Each row is a point on a landscape with many valleys, with its height.
A ball rolls from a point to whichever of its 2 nearest points has the largest drop for the distance, and stops where none of them is lower. Distance is the straight distance between rows; heights are no part of it.
lub (h 3.17): 31 54 -7 -12 46 38 15 -15 -3 5 12 14 -7 -6 38 -11 -34 -13 25 7 -29 -19
 26 -2 -12 7
gapub (h 6.73): -66 6 6 0 14 35 44 -47 3 6 -26 51 -36 -23 9 -2 23 4 -5 -8 -21 -17 -1 -54
 -50 22
mino (h 4.49): 15 8 8 12 -24 -23 55 30 19 -37 -27 11 -34 6 -11 62 -7 -42 13 11 -6 50
 -57 -8 20 13
Raz (h 1.35): 15 -28 -5 7 25 18 -14 35 18 -11 -3 -21 19 -8 -15 -57 -2 9 26 -14 19 47
 -29 21 -20 5
lumi (h 6.24): 21 11 -3 -48 16 3 31 4 -12 -18 -3 12 -10 -10 42 43 -12 -34 6 -8 -30 29
 -23 -19 42 45
goli (h 5.90): 25 33 3 -9 15 -14 57 -31 2 -13 78 -44 7 -9 -4 -31 -2 -27 -23 -14 -6 21
 -13 40 37 14
Sukug (h 4.74): -26 -30 -9 -30 -28 16 -11 14 14 16 -56 14 10 0 -3 20 2 -8 39 6 31 21 -28
 -4 16 -2
Nafif (h 3.38): 33 -8 -4 -9 -1 22 -56 19 3 10 -20 -5 24 20 45 -19 -30 -18 39 2 -28 -21
 18 31 14 -4
gekes (h 1.49): -13 -27 -10 21 -2 -39 -11 70 17 19 -36 -15 18 15 15 -10 27 2 8 5 -10 22
 -20 -41 -28 13
Lale (h 7.52): 37 3 31 -2 1 -14 1 -32 4 -20 53 -54 10 21 -20 -27 2 11 -48 15 4 -11 32
 66 33 -52
Nefu (h 2.34): 15 -28 18 21 -58 23 -4 -58 -5 1 17 -12 -16 7 -42 -10 0 -1 0 1 -13 -8 11
 46 25 -45
dedi (h 3.16): 8 -22 8 -1 65 31 -16 38 16 -16 1 26 -1 -11 37 -70 -4 -14 -8 -9 18 13 -32
 6 -18 5
Dav (h 6.86): 3 40 -9 -46 31 9 27 21 2 -5 25 21 -29 -1 26 44 26 -31 -27 -14 -43 63 6
 -36 56 12
Nipa (h 2.30): -12 62 -9 6 30 -30 -16 57 30 -7 4 -36 31 -18 -13 -5 36 0 -38 17 31 32 14
 -18 8 -3
robel (h 7.48): -58 -22 -23 -31 -10 -24 -34 23 -4 23 -6 -40 47 15 2 -31 17 13 -18 25 19
 1 6 -11 24 10
metol (h 9.00): 20 54 -18 3 8 -11 37 44 -30 7 24 -36 -14 20 -77 -7 23 18 -54 -11 32 31
 41 26 -4 -39
lova (h 5.65): -11 -10 0 -38 -4 -5 18 -12 -1 2 -47 -6 -35 3 15 26 -17 -39 -14 23 -60 21
 -7 -23 31 29
guk (h 1.59): -14 -16 -14 2 -15 6 16 41 -25 24 -35 -21 28 5 9 -5 -23 23 38 -2 5 -47 0
 -59 -60 -11
zusu (h 4.53): 2 58 7 4 27 -3 -2 -25 38 -19 3 19 15 -16 43 13 -16 -29 25 10 12 -19 -9
 11 17 26
kovid (h 9.35): 43 40 19 1 9 -6 36 26 -22 -11 -10 -40 -22 1 -34 23 13 -10 -29 -3 12 45
 23 16 26 -20
suran (h 5.75): 78 8 13 17 0 -6 10 27 27 -8 2 -45 13 7 35 1 -43 -18 11 26 -37 -5 -10 -11
 -30 -8
dop (h 0.59): -29 12 -24 -15 16 -6 -52 14 -21 15 -15 -50 18 -15 -42 -2 26 41 -36 -31
 -22 34 50 -9 -17 17
kodof (h 0.57): 33 4 18 35 9 -21 6 -42 -1 -24 12 52 -54 -15 4 8 -7 -17 -3 -2 -5 -6 -30
 26 -4 26
Numev (h 2.60): 12 -14 40 17 -34 12 53 -6 -15 -1 -4 56 -44 23 0 33 12 -49 -9 17 26 -7
 -22 15 47 -28
Rizup (h 7.95): -37 -11 -42 -18 4 -25 -9 -10 -90 38 37 24 -15 40 -28 -2 12 63 -23 -14 -9
 -38 72 4 -28 3
dusan (h 6.14): -6 -10 -23 -28 -47 3 32 -31 -31 41 10 29 -16 20 -5 22 0 11 17 13 -10 -19
 30 -12 11 -12
sipes (h 3.59): -1 -24 -20 -39 0 -30 -34 -51 30 6 29 11 4 -29 14 -4 0 2 -11 18 0 21 -24
 5 21 24
rup (h 5.49): -13 -10 -22 -2 31 -24 -1 -18 -52 -9 28 3 1 -19 1 -27 4 43 9 -27 19 -15 2
 2 -50 50
Mivur (h 4.94): 74 6 14 0 17 22 7 5 14 -2 -9 -26 -23 -22 10 -7 -18 5 -19 28 -42 12 25
 -35 -40 -38
Totu (h 7.81): -21 8 -3 -34 20 9 -18 36 12 10 -5 -23 24 18 21 -33 -9 -28 -17 17 18 16
 10 26 62 -13
movus (h 6.63): -61 -25 -13 10 22 1 -5 -26 -50 9 -2 10 5 5 10 -20 -2 44 27 -33 -17 -54
 27 -7 -68 43
Bam (h 3.04): 43 -43 23 -21 -28 40 49 -13 1 -6 -14 -10 -28 -9 -15 -14 -26 -17 -10 21
 -11 18 -23 -5 8 -28
gef (h 6.93): 16 52 -2 16 36 -9 36 3 -15 -18 24 -46 -11 0 -8 -28 2 -24 -19 -15 -41 -2
 12 15 6 41
sabi (h 5.48): -2 58 10 58 -4 2 11 18 43 -7 -6 -17 21 28 -21 -6 0 -34 35 -3 11 -3 16 55
 10 -26
vufab (h 1.74): 32 -49 7 -22 -1 44 5 6 -18 -4 2 8 -18 -10 -27 -41 -9 11 9 -12 24 40 -21
 42 16 -24
beg (h 7.74): -20 28 -18 7 13 1 35 -35 -60 -3 45 -37 -12 3 -39 -33 7 11 -27 -30 -10
 -15 31 32 3 33
Gopuz (h 2.88): 16 -49 19 25 -47 43 -32 1 -12 -8 -13 -55 32 7 -33 -12 -18 -1 0 -15 -12
 -13 5 22 12 -47
rovos (h 7.55): -57 -64 -3 12 -24 8 -1 -22 -18 3 46 34 7 4 -30 -30 20 52 -2 -17 45 -30
 -9 -27 -16 -28
pezi (h 5.33): -64 4 11 11 8 14 19 -49 15 -3 -15 65 -25 -42 4 7 2 7 2 11 52 -29 -38 -35
 -23 15
fem (h 3.51): 3 -31 0 12 14 -18 4 -39 -45 -16 11 41 -39 -22 15 -7 -13 7 6 -3 6 -37 -20
 10 -41 57
gan (h 6.48): -66 2 0 -18 47 21 -6 -17 6 15 -56 13 -1 -30 38 3 26 24 13 -39 -36 8 2
 -43 -77 41
beb (h 7.41): -40 17 -19 -5 8 -5 2 -33 -47 26 -1 -5 -15 10 -9 -12 16 41 -30 -2 -38 -37
 58 -39 -44 4
kiv (h 7.04): -80 -12 -7 30 -13 6 -30 -16 0 -10 10 -28 36 -3 -57 -28 23 50 -10 -9 29
 -11 -4 -24 -38 -21
fifo (h 2.73): 36 17 15 26 24 40 -54 48 17 -23 -14 -13 47 -1 53 -12 -25 -43 15 -26 -24
 -14 -4 14 21 18
siz (h 4.00): 29 33 24 48 2 22 -31 -37 22 -24 6 -7 14 -23 -4 -6 5 -6 -5 -28 -31 -25 34
 15 -3 -21
zuror (h 5.52): -28 44 14 3 24 28 6 -28 37 -9 4 58 -4 -48 19 32 11 -10 18 -12 35 -14 -16
 -51 12 5
tusin (h 1.53): 30 55 9 27 32 55 -4 18 8 -26 -19 18 -9 -3 39 14 -22 -50 33 -42 -52 20 0
 -1 2 22
vasi (h 7.76): -6 -16 -29 0 18 -8 -50 15 -16 -6 56 24 2 41 -27 -45 -4 56 -23 6 50 -13
 33 59 -16 -45
Vuzu (h 6.36): 87 -2 24 -15 -16 15 34 16 25 -6 25 -22 5 32 31 14 -29 -31 15 7 -41 0 1
 15 28 -38
Vuzat (h 4.80): 17 69 -6 22 22 -2 16 28 53 -7 44 -20 27 17 5 -14 11 -32 17 -17 -7 41 -1
 51 23 -8
miz (h 3.95): -59 6 5 2 9 -33 7 -29 34 -13 -32 19 10 -35 16 16 -3 11 23 16 31 -19 -48
 -38 -54 55
zizul (h 6.64): -41 -9 3 36 -15 10 -15 2 16 -8 -12 -20 23 -3 -30 -29 -7 9 16 16 61 -20
 -12 1 -18 -17
Somo (h 3.87): 20 -6 15 -19 7 -10 14 2 -19 -22 -11 25 -6 -30 41 24 -19 5 -16 25 28 -51
 -23 -60 -6 19
dimuz (h 4.31): 4 8 -3 -14 -10 13 -28 -32 29 11 -34 20 -10 -10 -10 23 -18 6 58 31 48 19
 1 41 25 -25
zor (h 3.00): 46 -1 29 19 -22 -10 25 -71 11 -7 29 51 -39 7 3 23 -23 -25 20 11 22 -9
 -36 87 26 -3
mar (h 3.37): 2 -9 17 34 -16 42 -30 -3 -12 -7 -3 -6 12 -4 -27 4 7 22 4 -37 -17 -44 42
 -22 -7 -33
ginu (h 5.11): -25 -29 13 2 62 30 -8 26 -16 -15 -47 25 -11 -18 57 -39 0 -1 -5 -36 -7 -4
 -31 -22 -67 36
pives (h 3.85): 46 -14 8 13 -12 23 -53 1 28 14 -35 6 -1 12 7 3 -19 6 43 26 -2 3 23 28 -5
 -47
doz (h 2.41): -24 -22 -26 -25 -1 -26 -50 -61 9 28 -5 36 -24 -5 20 13 18 16 -3 8 -44
 -12 25 -10 -4 14
zibi (h 3.96): 16 -19 26 -6 -27 46 17 -19 11 -14 -57 -26 -30 -32 -24 0 -21 3 -13 29 -24
 1 -11 -52 -30 -27
fotol (h 3.63): 18 4 38 -9 -20 -10 75 -2 29 -34 -4 20 -40 16 15 52 -16 -62 -26 40 19 16
 -53 5 50 -14
Teto (h 3.05): -2 66 -33 5 8 -22 -37 58 23 4 38 -26 72 -6 4 10 24 17 5 -19 34 4 17 -5 3
 25
Siro (h 8.09): -14 -38 1 17 11 11 -41 -17 -17 -5 23 34 -19 -2 -24 -32 23 41 -28 -1 32
 -2 10 4 -9 -29
Tel (h 1.43): 16 1 41 19 -43 20 12 -73 -40 -6 12 41 -46 -1 -38 34 -2 -16 -1 5 36 -18
 -6 55 28 -21
Tegin (h 3.88): 1 32 -26 26 0 -57 -9 14 34 4 61 -13 41 13 -1 -13 29 -4 5 -27 1 5 1 27 12
 20
Sulu (h 6.94): 73 29 22 -20 10 29 0 -4 37 3 24 -25 10 16 10 -8 -1 2 -19 11 -13 13 37 44
 25 -69
des (h 5.14): -45 -34 -11 -24 -38 1 22 -22 16 13 -74 -21 1 -5 -7 27 -22 -18 18 24 -22
 0 -37 -21 -1 29
Pok (h 6.56): -42 -8 -49 -32 -34 -12 -24 -23 4 50 20 18 16 29 -22 1 6 52 24 14 -8 -19
 53 -25 -16 -27
tabez (h 2.25): 30 -24 0 18 -12 -23 5 88 32 0 -1 11 32 15 42 26 0 -23 16 -24 -37 34 -49
 -58 -6 19
ber (h 7.43): -15 -15 1 -35 20 -13 -11 42 -3 3 -6 4 -5 -2 17 11 36 -11 -50 -4 -3 29 16
 -30 59 9
mal (h 4.70): 32 -37 -7 -28 -8 -44 13 -18 -3 -4 45 -23 4 -8 -5 2 -6 -12 -8 -5 -2 41
 -35 35 40 31
danum (h 4.77): 54 14 10 49 -4 -1 -26 -30 17 -9 10 -13 -25 -31 -39 12 23 24 -1 -16 -48
 20 27 13 -30 -26
ladon (h 8.69): -3 -1 -18 4 -31 -13 29 32 -36 15 22 -68 16 19 -73 -8 11 28 -10 -23 14 14
 25 19 0 -24
Dagub (h 7.07): -45 -12 -48 -33 4 -26 -47 18 7 29 37 7 31 41 1 -44 4 32 -7 19 11 -9 28
 27 6 -13
fofis (h 3.83): -12 -20 -2 33 -13 -11 20 34 18 -7 -46 18 -20 18 -2 17 6 -39 31 -16 -39
 51 -60 -3 -11 44
Norep (h 2.58): -30 -33 7 -14 2 7 -12 -7 -26 -11 -41 5 24 -23 27 -2 -26 31 30 10 46 -46
 -23 -38 -46 23
pedu (h 0.74): -3 5 -6 43 -12 -40 -25 62 0 40 -69 -35 23 12 16 22 -11 10 26 11 -33 -16
 -6 -51 -68 18
Ror (h 4.37): 15 9 26 -39 9 -41 49 -18 -20 -12 16 15 -27 -12 31 40 -7 -23 -48 51 36
 -40 -22 -34 43 6
dunef (h 1.50): -50 8 -27 -11 10 -6 -72 -33 -14 12 -29 19 5 -27 -17 26 31 38 13 -26 -6
 11 38 0 -4 26
pudiv (h 2.99): 6 -31 -10 -6 -33 -25 21 49 52 -21 -10 19 12 21 43 34 -22 -55 24 2 -56 35
 -91 -14 9 38
gatif (h 1.46): -6 22 15 24 17 2 -61 43 -9 -16 -35 -60 22 -18 -25 -17 23 18 -33 -6 19 13
 16 -9 -11 3
Zutur (h 8.37): -22 -28 -40 -4 -24 -25 1 0 -60 32 59 -16 3 50 -57 -17 3 53 -10 -25 -1 -3
 40 43 -6 -12
sos (h 6.13): -13 5 -1 39 -9 21 8 20 15 -3 -12 5 26 26 1 -42 -33 -26 53 22 49 -38 -15
 37 -11 -11
zivur (h 7.75): -2 -25 7 -6 -25 -33 -7 59 -10 28 -24 -4 5 21 11 34 28 -9 -28 15 1 -10 32
 -27 47 -25
gofam (h 3.39): 18 1 29 -18 -17 -21 18 7 2 12 3 45 -8 9 14 45 17 -14 -21 34 51 -13 7 -11
 62 -39
Kure (h 5.43): 11 -29 -5 -50 -42 -15 46 -51 -22 15 20 30 -21 -26 10 53 -6 -6 -18 18 16
 -14 -22 -27 34 8

Where does a ball stop that starts at each point below?
lova => tusin
Sulu => Raz
metol => kodof
zizul => dop
gef => dop
danum => Tel

Call two points neighbours if one is among the 2 nearest of the other. Go from one point of each pair to the other, from neighbour to neighbour, staying as low as possible. Name the highest point that can't be avoided.
Tel, kodof => zor
tusin, pedu => zuror
pedu, Raz => gapub
